The views of a scene show one set of named points, each view turned or mirrored, shifted and resized as a whole, with a little noise and some points left out.
(in the rows, 100 means zero)

Scene 1
View 1
k_645: [ 90  87  87 114 104 108 105 104 106 115 119 103 101  87  96 119 108 111
 112  93 108 100 114  77 117 107  92 112 122  88  96 106]
k_873: [ 77 103  95 134  68 102 106  78  96 122  74  64 104 112 117  86  50 101
  71  84  40 102  85 120  79 119  97  85  42  69 107  98]
k_228: [ 72 107  90 129  69 107 106  78  99 130  81  86 103  93 116  86  60 100
  80  91  58  82  98 113  89 131 112  99  58  86  94  96]
k_674: [ 68  88  83 116  90 108 109  88  99 124  95  94 106  88 106 107  88 108
  98  93  84  94  98  90 105 111 104 104  84  84  88  98]
k_296: [107  95  97 119  99 105 108 103 108 107 126  94  95  96  98 120 101 115
 109  92 101 106 118  83 114 105  81 106 123  83 109 113]
k_860: [121 102 109 128  85  96 107  99 105  97 115  68  90 122 103 110  84 114
  93  86  70 119 112  97  97  98  65  89 101  64 131 117]
k_686: [ 87  81  90 114  99 103 107 100 101 106 107  81 103 108  96 123 100 115
 106  87  88 115 101  80 105  87  80  96 100  71 104 106]
k_435: [ 79 102  95 128  72 102 106  82  97 120  85  76 103 104 115  93  64 100
  81  88  55  98  95 110  90 121  99  91  60  76 105 100]
k_222: [126 102 109 129  91 100 108 107 112  94 135  79  91 111  95 114  99 116
 100  89  89 114 124  89 109 101  63 100 127  77 127 122]
k_636: [ 97  93  94 119  92 104 107  97 105 110 113  88  98 101  99 114  92 112
 100  91  88 107 109  87 108 103  84 103 105  77 107 108]
k_341: [  6  64  55 103  85 118 104  68  75 148  45  90 122  80 117  99  68  99
  89  87  63  86  62  96  92 110 140  97  23  80  53  67]
k_358: [ 81  77  82 106 111 110 106 105 103 114 120 108 104  84  91 126 119 118
 118  94 119 104 114  67 123  96  92 113 128  89  87 103]
k_864: [ 91  93  93 119  92 106 106  96 106 115 113  92  99  94 102 113  92 110
 103  92  91 101 108  87 107 108  91 108 107  82 102 105]
k_332: [122  91 106 123 102  97 107 110 109  92 131  75  93 118  91 124 105 118
 105  86  94 124 119  80 111  87  59  94 126  66 124 121]
k_521: [130  89 106 118 110  96 108 118 114  89 146  86  90 110  86 131 121 125
 115  90 113 126 129  69 122  87  58 104 151  75 124 126]
k_696: [121 100 110 128  84  96 107 103 111  95 121  68  91 124  99 111  86 112
  92  87  74 119 114  96  98  98  62  92 105  65 131 120]
k_829: [ 54  86  79 115  88 111 106  83  92 129  79  90 111  89 111 101  76 104
  91  90  74  95  89  98  99 113 113  99  64  82  83  90]
k_916: [ 95 107 101 132  75 103 109  87 104 117  99  82 100 103 110  96  71 102
  85  92  67  95 107 109  93 121  91  97  80  81 109 107]
k_644: [ 61  71  74 102 110 114 108  98  99 122 107 110 108  75  96 126 113 112
 118  94 116  94 105  70 123 100 105 115 113  91  73  96]
View 2
k_222: [ 86 122 115 111 111  72 100 108  93  81  84  83  79  87 127  90  82  93
  75 106  97  82 137 108 119  81  89 107  93  86 101 106]
k_873: [ 76 128 114  97 126  68 113 104  84  99 137 117 107  75  88  72 106 106
  88 108 126 126  90  75  90 125 100 118 104 100  88  93]
k_521: [ 87 113 114 116 102  79 101 113  99  75  63  76  71  96 134 102  60  90
  74 108  89  67 140 127 127  67  91  96  94  85 100 116]
k_864: [ 87 106 121 101 109  84 100 105  91  89  89  96  92  98 101  96  84 103
  91 110 110  97 116 111 110 100  93  95  95 101  98 107]
k_686: [ 81 111 114 104 106  85 110 110  99  91  90 101  91  93 104  97  65  99
  84 114 103  93 105 109 109  93  98  92 105  99  87 112]
k_228: [ 82 112 121  92 122  78 102  97  79  95 123 113 107  91  83  82 113 114
 100 110 130 128 101  87  93 129  95 110  99 105  97  94]
k_636: [ 87 112 119 102 110  82 103 105  89  88  90  96  89  95 107  94  81 102
  87 110 107  96 118 109 111  97  95  99  98  98  95 107]
k_358: [ 91  93 126  96  99  95 100 105 100  88  68  93  87 115 101 112  64 104
  96 116 104  86 116 130 118  92  95  76  96 107  98 117]
k_860: [ 80 130 109 114 117  69 108 110  91  86 101  94  85  76 121  81  85  94
  71 106 102  93 122  95 109  89  93 117 100  84  90 103]
k_829: [ 82 105 123  90 113  89 107 101  88  97 113 115 109 100  77  93  93 113
 104 115 126 121  88  98  97 123  99  92 102 114  90 103]
k_644: [ 91  85 129  88 101  99 100 102  98  93  73 101  97 121  86 115  68 111
 105 118 111  96 106 130 111 102  98  70  99 115  97 116]
k_674: [ 86 103 124  91 111  88 103 101  89  94 101 106 102 101  87  97  86 109
  99 114 118 110 102 107 102 112  97  90 102 107  96 106]
k_645: [ 91  99 123  97 106  90  97 104  94  88  76  92  86 109 102 107  77 105
  96 113 107  89 122 123 116  93  94  84  96 101 102 111]
k_435: [ 80 121 117  95 120  74 107 103  83  97 124 112 102  84  90  79 103 107
  92 110 124 122  99  86  95 121  99 113 101 100  91  95]
k_341: [ 79  96 126  73 111  97 116  98  92 112 129 139 128 108  44  97  85 123
 117 124 140 142  53  93  83 145 110  78 116 131  78 105]
k_696: [ 82 129 110 113 116  69 107 111  92  84  97  91  82  79 125  83  84  94
  72 106 100  89 124  98 112  86  93 117  99  84  92 104]
k_916: [ 85 119 117 100 120  74 100 101  82  90 112 101  95  87 100  81 105 106
  90 108 118 113 116  94 103 113  91 112  94  95  98  96]
View 3
k_674: [109 100 108 103  90 106  81  91 105 113  80  97 114  91  85 100  87  82
 120  92 106  93  99  76  95  79  93  85 122 104  94 116]
k_686: [ 95  96 110 105  94 112  90  90 115 103 100 100 118  89  85  92  95  99
 110  94 112  79 106  98 111  91 106  87 110 111  98 111]
k_916: [121  91 105 109 100  99  81  77 131 114  93  93 102  82  81  93  93  84
 119  99 117  99  90  80  87  57 104  89 118  93 106 101]
k_332: [106  81 112 105  99 109  98  80 139  84 131  93 111  80  74  84 106 113
 106 103 131  92 102 113 119  93 120  91 106 106 114  96]
k_296: [110  87 110  96  87 104  92  92 120  89 113  91 118  90  73  95  94 100
 117  99 121 103 103  97 114 103 107  88 121 109 105 108]
k_644: [ 99 101 112  92  75 106  86 107  88  98  83  95 129 100  80 106  82  91
 122  91 102  94 112  83 112 115  93  80 129 120  87 124]
k_860: [109  86 111 112 104 109  90  75 141  98 117  95 105  80  80  83 103 100
 107 102 127  89  98 104 105  72 116  94 102  98 114  94]
k_829: [105 107 108 108  93 106  76  89 105 125  65 101 110  90  91 100  85  74
 119  90 100  86  95  65  85  64  90  84 121 101  92 116]
k_358: [100  95 111  91  77 106  90 103  98  90 100  93 130  98  78 103  88  99
 118  96 110  97 111  93 120 119 100  85 125 120  93 118]
k_435: [116 101 106 115 103 105  78  76 127 124  80  97 101  80  88  90  94  78
 115  95 111  88  86  74  78  48  99  89 111  92 103 104]
k_864: [108  93 110 101  90 103  86  89 117  99  98  93 115  88  79  96  91  92
 118  97 114 100  99  88 105  89 102  86 120 106 100 108]
k_521: [101  79 113  96  87 108 102  90 127  70 137  90 124  89  68  90 102 119
 110 104 130 100 111 120 131 124 119  91 111 115 111 100]
k_696: [108  85 110 110 102 106  94  78 141  93 123  93 106  80  77  84 104 103
 107 102 129  89  96 104 108  77 119  93 104  99 115  94]
k_873: [113 102 106 122 110 104  75  71 131 133  75 102  94  80  96  88  93  74
 112  94 110  80  84  69  71  29 101  89 108  88 104 101]
View 4
k_332: [105 102  71 107  84  79 107  91 105 104 128 108  81  88  83  89 120  66
  82 111  76  88 101  96  83  78  78  91 122 122  82 102]
k_864: [ 99 105  99 108  99  84 118  99 108  95 104  98  95  82  98  92 113  91
  86 100  87  96 110 102  94  88  95  91 118 119 102  96]
k_873: [112 100 105  85 104 107 126 105 125 141  72  79  71  71  91 101  96 107
  83  84  96  96 118  65  90 106 113  67 136 122 139  89]
k_296: [ 97 101  89 109  97  80 115  94 107  90 116 103  96  84  95  91 119  83
  85 106  81  95 109 108  90  81  86  94 113 116  89  98]
k_228: [102 100 116  95 111 102 126 106 127 120  72  80  90  72 102 101 100 116
  89  83  95  97 125  86  92 104 112  75 128 115 132  89]
k_860: [108  95  75 100  89  90 110  95 118 121 113  97  72  81  81  94 111  76
  81 100  76  89 113  84  79  86  86  79 131 120  97 101]
k_636: [100 104  93 105  96  83 118  99 108 101 108  99  90  82  94  91 114  85
  84 103  87  95 109  99  92  86  91  89 117 119 102  98]
k_696: [107  94  73 102  87  90 108  95 120 116 116  99  72  82  82  93 110  77
  83 101  75  88 110  85  77  85  84  81 131 121  94 102]
k_358: [ 95 115 105 111  97  69 119  97  90  76 114 111 111  88 106  84 125  81
  85 114  94  98 100 115 108  80  90 104 103 120  92  95]
k_686: [105 113  92 100  90  82 118  96  97 106 108 104  89  85  94  89 118  77
  83 108  94  93  99  89 101  88  93  92 116 126 104  93]
k_644: [ 95 123 118 109 103  72 123  99  85  76 101 106 116  85 113  85 123  92
  88 111 104 101 102 114 118  86  99 104  97 122 104  91]
k_222: [103  94  68 109  87  81 107  91 113 103 131 105  79  89  81  90 117  68
  84 109  69  85 107  98  75  78  76  89 124 118  76 105]
k_916: [101  94  95 102 103  94 117 100 127 112  96  88  87  77  93  97 105 100
  87  92  81  94 123  96  82  93  96  79 126 114 108  97]
k_674: [102 111 114 101 102  87 123 103 105 102  87  93  99  80 104  93 113 101
  85  98  99 100 111  97 105  94 104  89 115 119 119  91]
k_645: [ 96 108 101 112 100  75 117  97 100  83 110 104 106  86 103  88 119  87
  85 107  88  98 110 112  99  81  89 100 108 117  92  97]
k_435: [108 102 106  92 103 101 124 104 123 127  79  84  80  74  94  99 100 104
  84  88  94  97 118  76  92 101 109  75 131 120 128  91]
k_341: [105 135 151  84 109  96 141 112  90 120  44  85 103  72 118  96 105 120
  85  92 134 109 105  72 135 114 133  84 109 131 167  74]
k_521: [ 96  99  68 117  84  70 105  90 101  84 142 116  90  93  86  84 125  61
  82 116  69  88 101 111  82  72  70 100 115 119  67 105]

In a view up to two points have been moved. Name them for each view, in the order of its rows, or write -.
view 1: -
view 2: -
view 3: k_332
view 4: k_222, k_916
